Each row is a point on a landscape with many valleys, with its height.
From any point a ball rolls to the lowest of the 6 points nearest to it. It stops when none of these is lower. Distance is the straight distance between rows; heights are no part of it.
Z175: [  9  -1   1   5  -1   1  -7  15 -11   0  -2  21  -4  13   8   4   7   7
  -3 -15  24  12 -12  -5  11 -14  11   7  23  -1  -9  -3  -6]  (h 5.56)
Z745: [ -1 -21 -11   5   0 -13   4  -5   4   4  -4  -7   1  13  -4  11  18   8
  -4  -6   0  -8  -5   4   8  -2  28   7  12  -7  10   1  -5]  (h 4.86)
Z427: [  5 -22  -1   0 -11   6 -13  18  -6   2   7   8   7  13   6  13   8  16
 -10  -8   5   7   6   1   7  -8  22  16  31   1   2  17  17]  (h 2.82)
Z75: [  9   1  -3   9  11 -14  -3  -3   1   1   0  -1  -8   6  -4   0   6  -8
   3 -10  15   1  -6   3   7  -9   6   0  -1   1   1 -19 -14]  (h 3.53)
Z222: [ -3   1 -13   6   9  -5  14  -2   3   9   4 -25  -2   2  -9 -12  -1  -1
   0  -2  -4  -9   3  10   4   2  -4  -1 -13   4   7 -11  -7]  (h 3.06)
Z9: [  2 -24  -1   3   7  -9  -4   4   6  -7 -13  18  -4   9  -7   2   8  -1
   1  -6  14  -8   0   8   2   1  30  12  23 -12   5 -17 -26]  (h 7.40)
Z418: [-13  -7  10  13  13  -6   0  -2   7  -2   1   7  -5   7 -15  -7  12   3
   6   5   9 -10  -4   9  -3   7   8   4  -2 -15   8 -19 -22]  (h 1.76)
Z413: [  4   0  10   0  -5   4  -6   1 -17  -5  -8   5  -1  -8   5   7 -16  -4
   3   4  -3   1  13  -5 -15  -8 -12  -3  -4  -7  -7  -4   6]  (h 3.07)
Z569: [ -9  -8  29  12   6   8  -5   4   2  -5   6  13   0   1  -6   3   7   5
  -2   2   8 -11  -1 -10  -9 -16   2  -2  -2 -15   7   1  -1]  (h 5.71)
Z482: [  0  -3   2   1  -2  -1   3  -5  -6   0   1  -7  -1   4  -2   2   4   4
  -8   4  -6  -4  -1   1   1  12  -6   4 -10   7   4   8   4]  (h 4.68)
Z589: [-23  13  19   8  11  -3   1   4   6   7   2  -2  -5 -11 -15 -17   0   4
  -1   2  14   0   0   0  -5  -5  -6  -1  -8   0   5  -7 -12]  (h 6.21)
Z794: [ -6  10  -9  -4 -14  12  -2 -10   9 -10  -9 -10  -3 -19   5  -1 -14 -23
  -4  -8 -19  10   3  -3 -11  -3 -23 -19 -12 -13 -12   4   9]  (h 3.22)
Z97: [ -2  -5   8  10  -2   1 -10  11  -5  -9   6  39   6  -4  -1  13   7  10
   0  -6  26   3 -19 -13  -1 -16  18   4   6 -15   0  -3  -9]  (h 7.14)
Z276: [-18  -1  22   6   4  10  -6   1   0  -8   2  -2   6  -4  -8 -11   3   2
 -11   2  -2 -12   8  -3 -10  -3  -5   1 -10  -8  11   1  -2]  (h 8.29)
Z49: [-19  16  12   0  -3   8  -2   5  -3  -3  -5  -8  -4 -15  -4 -23  -3  -6
   2  14 -12   5   8   5  -4   4 -18  -3 -22  -1  -1   2   2]  (h 3.97)
Z121: [ 15   4  -3  -8 -12  -1  -1   9 -12   3   8   6  -5   8   8  17   3   5
  -1  -3   1  10   4  -1   5  -5   7  10  19   3 -11   9   7]  (h 2.00)
Z375: [ -7   2  19  13   1  -2  -6  -1  -6   0   2  27  -4  -1  -4   5   1   2
  -3   0  28  -1  -9  -7  -7 -20   1  -1  -4  -7   0 -12  -8]  (h 5.34)
Z783: [-12  12  -5   2  17  -7  12  -7  12   5   3 -16  -7  -1  -9 -23   1  -4
  12   1   5  -4   8   9  -1  -5  -2  -1 -14   0  10 -23 -17]  (h 2.69)
Z359: [-25  -9  26   7   7   8  -7   0   1  -7   5   7   4   1  -6  -5  10   5
  -6   0   2  -5  -3   0 -10  -4   8  -3  -9 -13  11  -5  -1]  (h 8.50)
Z696: [-14  -4   4  -6  -2  16   0   0   3  -7  -5 -10   0 -18   6 -11 -11  -1
  -2   6 -18  -9   7   3 -11   5 -14   2 -20  -3   1   4  10]  (h 6.42)
Z300: [  8   9 -19  -9  12 -15  13 -11  -1   6   7 -28  -3   2   1 -10  -3   0
  10   2  -6  -7  -1   7  10  10  -9   2 -13  12  -3 -17  -4]  (h 2.02)
Z125: [  6 -10  -3  -2  -6  -7  -4  15 -10   8   0   7  -4  13   0  10   9   9
  -4 -15  16  11  -9  -5   5  -9  19   8  25   0  -7   3  -1]  (h 4.87)
Z855: [ -6  -8   9  18   0  -2   0  17  -8 -14  -4  47  -2  -4 -20   6   1  -6
  -1   8  27  -9 -15  -6  -1  -1  13  14  10 -18   3 -19 -31]  (h 8.09)
Z296: [  5   7 -16  -5 -11  17  -3 -16  15 -12  -3  -7   8 -15   6  -1  -8 -10
  -3  -3 -20   9   3  -3 -13   5 -22 -21  -6  -6  -5  20  12]  (h 4.54)
Z699: [  3  -4   2  -5  -7   0 -10  18  -3   7  -1  21   3  11   8  18   4   8
   3 -11  21  10 -11 -10   9 -14  20  12  24  -4  -3  10   9]  (h 5.23)
Z506: [-19 -10  21  13  11  -2  -2   1   3  -9   3  12   1   2 -16  -1   8   3
  -1  11   3 -13  -2   2  -6  11  15   6   9 -18   6  -8 -23]  (h 5.98)
Z219: [  1 -10  -4   1   7  -4   8  -3   8   2  -4  -9  -1  14  -3   1   8   5
  -1  -7  11  -9   2   6   2  -2  20   5   5  -7  15 -12 -18]  (h 4.57)
Z280: [  5   7   6   3  -1 -14   5  -1 -16   6   0  -3  -3   8   1  -7   0  -1
   1  -8   9   5  -4   1   2  -3  -4   2  -4  14  -5  -5  -7]  (h 4.53)
Z405: [-14  16  -9  -2  20  -4  14   2  12  13  -2 -17  -3 -13 -20 -26 -11   5
   6   6 -10  -6   8  11   5   2  -6   5 -22   2  16 -11 -12]  (h 2.58)
Z693: [  7 -12  -7   4  -3  -7  -5   8   4  -3  -7  11   0  12   3   8  19   9
   1 -20  15   2  -8   3   4 -11  33  11  30  -9   1  -2  -9]  (h 5.55)
Z741: [  7 -17  -1  -8 -12   1 -11  13  -7   4   5   3  -1   9   3  13   8  11
 -11   2   1   5   1  -4   2  -4  15  11  22   2  -3  16  15]  (h 2.65)
Z832: [ -1 -14   6  11  -7  15  -5  16 -10   1   1  28   3  -2   4  22 -25 -11
  -4 -19   3   0   7  -5  -3 -10   9   9  14 -15   7   6  21]  (h 5.26)
Z541: [-24  21  -7   2  18   7  22   8  17  11  -4  -5  -6 -23 -16 -24  -5   0
  -3  12 -19  -1   4   2   1   8  -4   2 -28  14  20   2 -10]  (h 4.95)
Z253: [ 12   4 -16 -11  -8   1   8 -18  13   0  -1 -11   8 -11   5   4   9   2
  -5  16 -14   4 -10   1  10  24  -6 -19   2  16 -11  27  13]  (h 5.88)
Z7: [ 11  -2 -14 -11 -11  13  -2 -15  18 -11   0  -3   6 -14   9   4  -6  -2
  -1   8 -15   4  -2   0  -2   9 -13 -17  -6   4  -4  19  17]  (h 4.72)
Z649: [  7   3   6   6  -2   1  -8   9 -18   3   1  25  -3   7   8   5  -6   1
  -2  -7  20   9  -7  -7  -4 -19   3   8  13  -1  -9   0   7]  (h 5.24)
Z205: [ 24   6   1 -11 -14   1  -4   5  -9   7   7   2 -10   2  10  14   0   0
   5   3   4  14  -1  -2  -1  -5   5   0  14   5 -19   4   6]  (h 2.74)
Z881: [ 15  14  10   0 -13   4  -8  -5  -5  -3  -1  10  -4  -6  10  18 -26 -16
   8  -6  -2   7   4  -6  -7 -16 -22  -9   4  -9 -17   0   4]  (h 1.86)
Z651: [  6  -1 -20  -4  17 -12  12 -11   5   5   2 -31   3   3  -1  -9   1   2
   3   1  -3 -16   7   4   6   3   2   2 -10  15  10 -17  -2]  (h 2.54)
Z807: [-11  15 -21  -5  -1  10   4  -8  21 -12  -8  -6  -2 -23  13 -21  -9 -11
  -2   3 -23   7   7  -4  -6  11 -24 -20 -20  -1  -2  15  13]  (h 5.37)
Z844: [ -1  -1  12   8   4  -7   3   2  -6  -5   2  22  -6  12  -4  -1  11   0
  -4 -12  20   0 -13  -3   4 -14   5   4   5  -5  -5 -13 -10]  (h 3.89)
Z95: [-15  17  -8  -4  13  -1   8   5   4   8   0 -16  -2  -8  -9 -25  -3  -1
   5   6  -5  -5   7   6   1   9 -14   5 -20   6   9  -8 -12]  (h 1.01)
Z22: [-13 -16   0   8   3  -4   7  -5  10  -1  -6  -6   4   9  -5   4   9   7
  -2  -2  -5 -15  -1   2   4   9  21   1  -3 -13  13 -11 -12]  (h 2.14)
Z491: [ 15   3 -14  -4   3 -15   4  -6  -3   5   1 -23  -3   7   2  -6   3  -4
   2  -2  -3  -4   2   3  17   9  -5   2  -4  17   2  -9  -4]  (h 2.47)
Z654: [  2   9  -6 -13 -11   1  -2 -12   4  -5  -2  -7   5  -8   6  -1   0  -5
   0  11 -17   4   1   1  -3   7 -17  -9 -14   7  -9   8   1]  (h 4.85)
Z197: [  2  12 -16  -8  18 -20  16  -9   8  10   3 -33   1  -1   0 -19   1   9
  19   7   7  -8   4   4   7  -4  -8  -5 -15  14   8 -22 -10]  (h 1.56)
Z732: [ 22   3 -10  -5 -13  -6  -1   8 -11  14   3  -4 -11  10   6   9   2  -1
   1  -8  -2  10  -2  -2  10   8   1   7  15  18 -14   9  -1]  (h 2.88)
Z644: [ -8   7  13   0  -1   1   0   0 -17  -2  -1  -4  -8   1   1 -18   1  -6
  -3  -1   6   1   1  -5  -5  -3 -14   2  -5   9  -7   1  -4]  (h 5.51)
Z34: [ -2  -4 -13   3   7  -6  13  -5   6   4   6 -16   7   6  -9  -3   0   2
  -5   0  -7 -15   7   6   3   9  -1   0 -13   6   6  -7  -2]  (h 3.37)
Z270: [  5  10 -26  -9   6  11   4 -20  23  -8   1  -8   8 -15  10  -3   0   5
  -2  12 -13   7 -10  -9   6  25 -16 -34   1  23  -6  28  12]  (h 7.24)
Z969: [ -7  18 -19 -12   0   8   7 -19  18  -8  -8 -12   7 -20   5  -4   1   1
   0   8 -17   7  -7  -1   1  21 -14 -19 -10  18  -8  22  10]  (h 7.10)
Z525: [  7 -11  -7  -5 -14  14  -8 -10   1 -10  -5  -9   9  -5  13  12  -5   5
  -3  12 -15  -2   1  -1   1   7  -7  -9  -2   7  -2  18  15]  (h 4.47)
Z621: [-12  -6   6   3   5  -2   5  -3  -4   9   2 -11   3  10  -5  -4   7   0
 -10  -6  -2  -9  -2   3   1   4   0  -1 -12   5  12  -5   0]  (h 5.32)
Z658: [  0   8  -3  -9  -1  -6   2  -6  -3   4   0 -17   5  -3   0  -6   3  -3
   1   3  -9  -2  -1   7   3  16 -12   0 -11  13  -3   2   3]  (h 2.87)
Z471: [-18  -8  16  11   4  -2   3  -2   9  -3   1   8   5  11  -9   3  10   7
   1   3   2 -15  -1   1  -7   0  15   7  -3 -12  12  -5  -7]  (h 6.35)
Z400: [  9 -17  -9  -7   9 -19  -5   8   1 -15 -16  10   0   4   1   1   9  11
   1  -3  20  -9   2   9   0  -7  32  23  27 -12   0 -19 -28]  (h 8.10)
Z778: [ 18  11 -13 -17 -13   0   3 -14   5  -7   2 -14   1  -8   9   4   4  -1
   1   7 -10  13 -11  -3   3  18 -12 -17  -3  10 -11  10  16]  (h 4.64)
Z951: [ -1  -8  14   8   1   0  -3   7 -13  -4   7  11  -5   9   0   1   7  -3
   1  -6  14  -1  -3  -4  -3 -18   4   2   5  -4   2  -2  -7]  (h 4.61)
Z972: [-18   6  21  10   8  -1  -2   0   7  -8  -2  19  -3   0 -19  -6   8   4
  -1   3  16 -11  -4   4  -7   6  -2   1  -7 -16   3 -16 -24]  (h 5.12)
Z122: [ -3  -4  19  11  -3   2  -7   6  -9  -3   2  12  -2   4   0  -1  -3   0
  -1  -6  10  -1  -2  -9 -10 -16  -6   0   0   1   0  -5  -1]  (h 6.17)
Z990: [ 21   0   0   4  -7  10 -13   6 -13   4  -2  24  -9  -4   9  27 -17 -11
   4  -8   8  15   2   0   1 -13   1   3  16  -8 -14   9  11]  (h 4.84)
Z142: [ -5  -4 -13  -6  18 -15  13 -13  12  -3  -2 -22  11   6  -2  -9   2  18
  11  10  -1 -17   6   8   6   1  12   6  -8  -4  14 -12  -7]  (h 4.80)
Z945: [ 13   7   3  11   0  12 -12  24 -12  10   3  38   2   0  10  23 -25  -9
   7 -13  28  17   5  -7   1 -17   5   6  20  -4  -9  -4  16]  (h 5.60)
Z116: [ 16   0 -12 -11 -21  -1   1 -14   5   3   6  -9   0  -3   7  15   8  -4
   2  10 -12   7  -3   0   3  13   2  -2   3  16 -12  13   7]  (h 4.31)
Z457: [ 16 -19 -10  -1  -9  -3  -2   4  -5   7   2  -8   2  13   6  10  15  10
  -9   1  -9   5   2  -2   9   5  10   5  13  18   0  18   9]  (h 3.91)
Z168: [ -8   5 -16  -9   4  -6  13  -6   1   6   3 -22   7  -3  -9 -14  -3   2
   2   6 -14   1   1   9   9  20  -9  -2 -14  13   4  -2   3]  (h 1.02)
Z896: [-11  -1   1   3   8  -6  12  -3   4   4   1 -17   3   5 -10 -13   5  -2
  -1  -1  -9 -10   1   6   2   6  -2  -1 -12   2   7  -9  -7]  (h 4.34)
Z512: [-10  27   7  -9  -9  -3   3   0  -7   2  -9  -8  -1 -11   3 -18  -8 -12
   9   8  -9   6   5   5  -5   6 -21  -6 -19   5  -8   5  -3]  (h 2.10)
Z705: [ 12   7   6  -4 -12   1   4  -9 -11   1   0  -3  -4   7   6   2  -2  -7
   1   3  -2   0  -3   2  -7   1 -17  -6  -2   7 -15   1   4]  (h 4.43)
Z423: [ -4  -6  10  -6  -8   8  -6  -3  -5  -5  -2  -8   4  -9   2  -7 -11  -3
  -4   4 -16  -1  15   1  -8   5 -19  -5  -8  -2   3   5  12]  (h 5.25)
Z189: [ 16   2   1   0 -11   3  -7  22 -12   7  11  15   6   2   7  11   3   6
   1  -9  23  18  -3  -7   8 -12   8  14  34   7 -20   0  18]  (h 4.62)
Z827: [ 12   0  -1   1  -5   3 -12  21 -14   5   4  21   2  -1  14  15  -9   1
   8 -11  24  15  -1 -10   4 -18   8  10  28  -1 -14   4  16]  (h 3.90)
Z879: [  4  15 -19 -12  -9  11  -5 -10  10  -5   0 -14  -1 -10   8   4  -8  -6
  -3   7 -11  10  -4 -11  -6   4 -25 -23  -9   6  -5  13  10]  (h 5.11)
Z886: [  2  -9  10  11   7  -7   4   1   4  -4   1  21  -2  10  -7   5   6  -1
   4  -6  16  -9  -8   3  -4   0  17   4   9 -12  -1 -19 -27]  (h 5.84)
Z997: [  0  -5  -1   1  17 -12   0  -5   2  -9  -9   4  -5   5  -4  -8   9   4
  12   3  17  -9  -3   5  -4  -9  18   6   3 -10   2 -26 -28]  (h 5.27)
Z439: [ 12  -2 -10  -7 -12   5   2 -13   7   3   5   0   6  -3   6  14   7   4
  -9  12 -11   7  -5  -4   6  19  -1 -12  11  17 -11  25  15]  (h 5.20)
Z748: [ -5 -11   6   9   1  -5  -3   5  -4  -5  -2  31   3  11   1  10  11  -5
  -2  -4  19  -4  -8   0  -1  -8  25   9  14 -17   2 -11 -23]  (h 6.50)
Z655: [-11   4  15  10  11   1   6   1  -2   2   4  -5   4   6 -10  -9  12  -3
   1  -4   8  -7   1  -3  -1  -1   0   0  -5  -3   5  -9  -6]  (h 4.48)
Z731: [ 11 -13   1   1  -9   8 -16  14  -5   6   6  16   0   3  11  18  -7   2
  -1  -4   5  13   8  -3   2 -15  14  14  35  -6  -5  13  23]  (h 2.32)
Z736: [  6 -26   3   6  -7   7 -12   8  -5   2   8  11   8  13   7  13   2   9
  -8 -10   1   5  -2  -6  -2 -10  14   6  10  -4  10  15  12]  (h 4.69)
Z141: [ -1  24  -3  -3 -10   9  -2  -2  15  -8 -11 -13 -10 -12  10 -10 -14 -15
   7   0 -15  13  -2  -7  -7 -11 -26 -19  -9  -7  -8   1   2]  (h 2.23)
Z124: [  4 -19  10   7  -7   8 -11   8  -9  -3   6  17   2   9   6  19 -12   1
  -5  -7   2  -1   8  -9  -5 -22  11   9  11 -12  15  11  18]  (h 6.33)
Z334: [  3  17  13  -2  -6   3  -3  -2 -11  -7  -7   2 -10  -6  10   0 -18 -11
   7  -1  -3   6   7  -6  -9  -8 -28 -10  -8  -6 -18  -2   5]  (h 0.64)
Z960: [  9  -8  -3  -1 -10  15 -10  -4   2 -11  -7  -6   8 -10   8   9 -10 -10
  -3  -5 -21   5   7  -4 -13  10 -11 -12   0  -8   6  18  14]  (h 1.94)
Z590: [ 14  15 -20 -17  -9  -2  10 -19  15   8   2 -21   0  -9   2   0   9  -6
   0  10 -12  11 -11  -3   4  17 -16 -19   1  23 -18   6  10]  (h 5.53)
Z587: [-27   2 -11   6  20   6  14  -1  11   6   0 -13   7 -11 -13 -18   1   8
  -5   4 -15 -13   4   5   7  13   2   4 -21   6  17  -2  -1]  (h 6.43)
Z668: [-13 -10  15  -1   1   8 -10   1  -8  -7  -2  -5   6  -7   3  -3   2   1
  -5   0  -9 -10   2  -2  -7  -5  -4   1 -10  -5  13   4  11]  (h 7.96)
Z252: [  3  18 -20 -16  -3  -3  12 -13  15   6   0 -13   9 -13  -3  -7   1  -9
  -5   6 -16  -1  -5  -3  10  29 -13 -19 -13  16 -16  13   9]  (h 6.41)
Z721: [ 20   8   9   6  -4   2  -3   7 -15   1   0  25  -6  -2   9  14 -23 -13
   7  -8   8  13   3  -6  -5 -19  -5  -1  10  -6 -16  -2  12]  (h 3.44)
Z946: [  4 -13  -3   2 -11   0  -2  -1  -4   4  -3  -3  -4  15  -2   6   2   2
 -11  -8  -4  -2   0   0   5   3   8   5   9   7   1   8   2]  (h 5.13)
Z319: [ 10 -16 -11   0   7 -11  -4   0   9   1  -3  -3  -2  15   3   5  16  10
   2 -12   7  -5  -5   1   5  -7  23   6  17  -8   8 -14 -16]  (h 5.44)
Z695: [-10   6 -15  -6  26  -6  17  -4  20   6   3 -20   9  -5  -7 -16   2  12
   5   5  -3 -11   4   4   9   5   4   1 -22   5  15  -9  -3]  (h 4.50)
Z176: [ 16 -13  -7  -5 -18   5 -16  15  -1   5  10   4   3   7  10  17   0   5
   0  -2  -4  17  10  -6   2  -3  10   9  31  -1 -15  13  24]  (h 1.03)
Z559: [-11  -6  21   8  11   0  -4  -1   3  -6   2  27   3   5  -6   2  12   4
   3  -1  17  -7 -11  -1  -2  -5  14   2   4 -11   6 -11 -20]  (h 5.16)
Z472: [ -3   6  19  10   1   3  -6   3 -19  -7   5  13 -10   3  -2   2  -2  -5
   0  -4  13  -1  -6 -10  -8 -16  -8  -2  -2  -3  -7  -4  -1]  (h 6.16)
Z456: [ -8   6  19   3   1   3  -7   2  -1  -3   6  -5  -4   1  -4 -15   0  -3
  -3   1   5  -3   4  -1  -6  -4 -13  -4 -13   2   6  -6  -3]  (h 6.56)
Z140: [ 20 -15 -10  -9 -17  10  -8  -1   2   2   9  -3   2  -5  11  19   2   2
  -4   7 -12  14   5   2  -4   3  10   1  15   2  -8  13  19]  (h 2.55)
Z340: [  2 -10  20   9  -1   6  -9   6 -11  -5   5  22  -3   3   3  11  -7   0
  -3  -3   8   2  -1  -9  -8 -19   2   5   8  -4   3  -2   5]  (h 5.77)
Z83: [ 11  24 -16 -15  -2 -13  13 -13   6   7  -1 -27  -3  -4  -4  -4   2 -12
   5   7 -12   4  -6   0   6  19 -22 -13 -10  10 -13   2  -2]  (h 6.06)
Z680: [ 16   5   9  -3 -11  -2  -6   4 -12   6   5   7  -6  -5  13  15  -5  -2
  11   0   3  14  -4  -2  -1  -8  -7   2  12   6 -19   7   5]  (h 3.21)
Z302: [ -7  20 -18 -12  22 -15  13   1   6   9   5 -26  -3  -8  -5 -27  -1   6
  18  11   4  -2   3   3   9   0 -10   5 -20  13  10 -16 -11]  (h 1.93)
Z542: [-23   4   1   5  13   5   8   3   7  10   0  -9  -1  -6 -19 -19   1   2
  -7  11 -11  -6   2   7   2  11  -3   1 -20   1  15   3  -2]  (h 4.22)
Z746: [ -8 -12  20   7   1  12 -10   5  -2 -13   8  24   0  -1  -2  11   1   2
   0   0  13  -9  -2  -5  -7 -13  11  -1   6 -18  12   3  -1]  (h 1.78)
Z220: [-16   8  15  12  15  -6  -1   1  13   0  -4   1 -15   0 -16 -14   2   5
   6  -4  16  -5  -4   4  -6   4  -2   2  -7  -5   6 -24 -21]  (h 4.93)
Z436: [  2  -6   4   2   0  -3  -4   7  -2   1  -5  13  -1  13   0   6  13   2
  -3 -10  11   2 -11   3   3  -6  21   4  13  -8   2  -7 -14]  (h 4.76)
Z282: [ -5  12 -22  -6   9  -2  13 -12  11  -1  -6  -7  14 -13  -5 -12  -6   0
  -6  10 -26  -1   2   4   9  26  -8 -10 -11  16  -1  13   3]  (h 4.90)
Z766: [  8 -10   8  -2  -5   1 -10   9 -14   4   4   5  -4  10   8  12   1   5
  -4  -6   3   7  -4  -6   7 -15   6   7  13   2  -4   8  10]  (h 3.54)
Z113: [-24  11  28  10  12   7   0   2  14   2  -4   1  -5  -7 -21 -15   4   3
   0   6   2  -4   4   5  -6   6   3   2  -4 -13  15  -7 -13]  (h 6.98)
Z29: [ -4  21  -3  -9  -8   2   1  -7  -2  -5  -7 -10   0 -11  10  -5  -7  -9
   5   6 -11   7  -2   1  -4   2 -22 -12 -10  -1 -15   5   3]  (h 3.39)
Z998: [-13 -19  14  12   5  -7   2   0  -1 -16  -2  22  -1  14 -10   6   7   1
   4   3  13 -14  -3   2  -1   7  28  15  14 -15   7 -13 -25]  (h 8.17)
Z574: [  4  -6  10   0  -9   7  -6  -2 -11   0   6   3   0   3   5   2  -2   4
  -5  -5  -2   0   3   3  -8  -7  -9   0  -2   0   5   3   4]  (h 7.00)
Z298: [ 15 -19  -7  -3 -13  10 -13   1  -4   3   7   5   1  -4  12  22 -10  -1
   0   0 -14   9  10   1 -10  -2   1   3  10   2   0  13  17]  (h 3.87)
Z365: [ 13  -9  -3  -4 -11   3  -3  -5  -6  -7   4  -2   2  -1   9   6  -5   5
  -1   7 -10   4   0   5  -1   5  -6   0  -2   5  -4  16  10]  (h 5.75)
Z629: [-23  26   6   2  14  -2  11   0  -1   8  -7 -14 -13  -9 -13 -33   1  -8
   1   4  -2   4   4   7  -2   5 -18   3 -21   9   5 -13 -10]  (h 2.22)
Z67: [  6  -1 -14  -1   5  -5   6  -8   5   4  -3 -16   6   8  -3   2   1   4
  -4   1  -8  -7   2   1  14  18   1   0  -5  16   7   5   6]  (h 3.41)
Z679: [ 18  -1  -2  -6 -24  13  -9  -6  -3  -3  -1   3   2  -4  12  20 -14 -11
   3  -5 -15   8   7   4  -8  -5  -1  -5   4 -10  -3   8  17]  (h 2.16)
Z530: [ 22  -3  -4  -5 -13   6 -10   7   5   4   6   3   0   0   7  21  -2  -2
   3   1 -11  16   7   2  -1  -5   7   8  12   1  -6  12  17]  (h 2.52)
Z262: [-11 -10  14   6  -1   5   0   0  -4  -3   5  -1   1   7  -3   0  -2   5
  -6   2  -1  -5   2   3  -6  -8   7   2  -6  -8  10   7   1]  (h 9.10)
Z369: [ -7   3  10   7  11  -5  -2  -3  -8   0  -3   5  -3   8  -6  -4  13  -2
   1  -5  12  -1  -8  -1   0  -7   0  -2  -2  -5   3 -13 -22]  (h 2.09)
Z540: [-21   8   5   6  14   0   4  -1  13   5  -4  -8   0  -6 -20 -16   3   3
  -1   0  -5 -15   3   5   1   4   3   5 -21  -2  18  -9 -12]  (h 5.38)
Z268: [ -5  11 -28  -9  18 -10  15  -2   6   5   4 -28  11  -5  -5 -20  -7   4
   5   7 -12 -13   3   3  10  12  -4  -2 -18  20   5 -11   2]  (h 2.68)
Z182: [-12   3 -10  -4  -1   1  10  -9   2  -6  -3 -11  11  -8  -6 -11   0   1
  -5  10 -19  -5   7   4  -1  24 -14  -6 -10  15   2   7  10]  (h 2.17)
Z399: [ 17   7  -7  -9 -16 -10   7  -7  -6   6   2 -15  -9   5   3   7  10  -5
  -1   4  -9   7  -7   1   4  13 -14  -4   5  10 -14   3   6]  (h 3.52)
Z675: [-11 -17  10   9   2   0  -4   6   2  -2   2  14   4   9  -3  11  15   4
  -4  -4   5  -9 -10   3   7  -7  27   9  13 -10   9   8  -8]  (h 1.19)
Z723: [ -9  15  -9  -9  -2   2   8   0   1  -6 -10 -12  -3 -19   4 -19  -2  -5
   2  13 -18   7   7   9  -6  11 -19  -4 -25   3  -5  10   2]  (h 4.55)
Z937: [-10  11   3   4  11  -9   5  -4   1   8  -3 -16 -10   6 -10 -21   8  -2
   5  -7   2  -8   0  -3   8   4 -12  -2 -15   2   1 -17  -3]  (h 3.77)
Z473: [ -9  -4  19   2   2   5  -6   4  -8  -4   2  -2  -1  -1  -3 -10  -2   5
  -5   4   0  -6   3   0  -2  -5 -10  -5 -10  -4   7   3   1]  (h 7.33)
Z380: [-15  15 -10   0   6   5  10   2   1   3  -7  -7   4 -19  -3 -25  -4   2
  -7  14 -18  -7  12  10  -2  15  -9  -3 -22  15  11   7   3]  (h 5.80)
Z694: [ -6  15  -9  -5  -3  -6   9  -2   0   4  -5 -15  -2 -13   0 -20  -6  -6
   0  11  -9  -2   5   6   3  17 -19  -6 -17   6  -6   1  -1]  (h 3.24)
Z740: [ -2 -13  12   8   3  11  -7  13  -5  -1   4  37   0   3   8  16  -9  -1
  -1  -5  24  -5  -3 -11  -8 -23  13   0   8 -18   3   1   4]  (h 5.42)
Z78: [  1 -24  -3  -4   7 -11   6  -7   6  -7  -7  -4   0  16   1   6  13  10
   6   2   4 -19   8  12  -1   5  30  11  12 -11  12 -14 -17]  (h 4.94)
Z979: [ 10  -5   3   6   1  -9   1   0  -3   6  -2  -2  -8  17  -2   5   8  -2
  -4 -16   6   1  -2  -3   7  -6  14   4   2   3   3  -8 -10]  (h 4.44)
Z758: [ -2 -13   8   4   0  -4  -3  10   1   3   0  17   2  12  -3  15   6   9
   1 -11  17  -4  -6  -5   7 -14  26   2  21 -18  -1   0 -11]  (h 4.88)
Z445: [ -1  -4 -10   1  11 -12   5  -9  10  -3  -4 -21   3  14   1  -6   4   4
   7  -5   7 -11   3   2   6   0  10   3  -6   2  12 -16  -7]  (h 3.45)
Z279: [  7   3 -26  -8   6 -12  15  -7   7   6  -4 -20   9   0  -6  -4  -5  -3
  -1   7  -9  -6   3   8  12  24 -14  -3 -11  20  -3  -1   3]  (h 2.57)
Z747: [ 10  -4   3   1  -7  10  -7   5  -5  -5  -3   9   2  -4   6  12 -20  -6
   5  -7 -10   4  15  -3  -9  -5 -10  -6  -4 -10  -2  -3  13]  (h 4.27)
Z580: [  7 -16   8   5   0   8  -9   4 -16  -3   5  19  -1   7   9  16 -15  -1
  -2  -8   3   5   7  -7  -5 -20   2   6  12 -13   3   7  14]  (h 5.87)
Z272: [ 11   4 -13  -6  -8 -10   6  -8   0   6   6 -18   3   3   1   4   1  -1
 -10  11 -10   5  -6   4   7  21  -5  -3  -1  15  -8   7   8]  (h 3.80)
Z789: [ 14  -7   7  10  -5   7 -18  15 -14   6   0  25   2   2  12  22 -18  -5
   0 -13  11  14   1  -5   0 -14  12  11  25 -13  -9   8  22]  (h 3.78)
Z715: [ 14  17  -1 -13 -14  -1  -3  -3  -1  -2  -1  -7  -4 -10  17   2  -6 -19
   6   3  -7  14  -2  -4  -8  -9 -25 -11  -3 -10 -17   3  10]  (h 1.90)

Call two points neighbours if one is among the 6 nearest of the other. Go from one point of each pair to the other, from neighbour to neighbour, staying as low as possible. Name the highest point that can't be avoided.
Z95 and Z512 => Z658
Z675 and Z418 => Z436
Z334 and Z121 => Z680
Z746 and Z168 => Z951
Z176 and Z960 => Z530
Z95 and Z197 => Z302
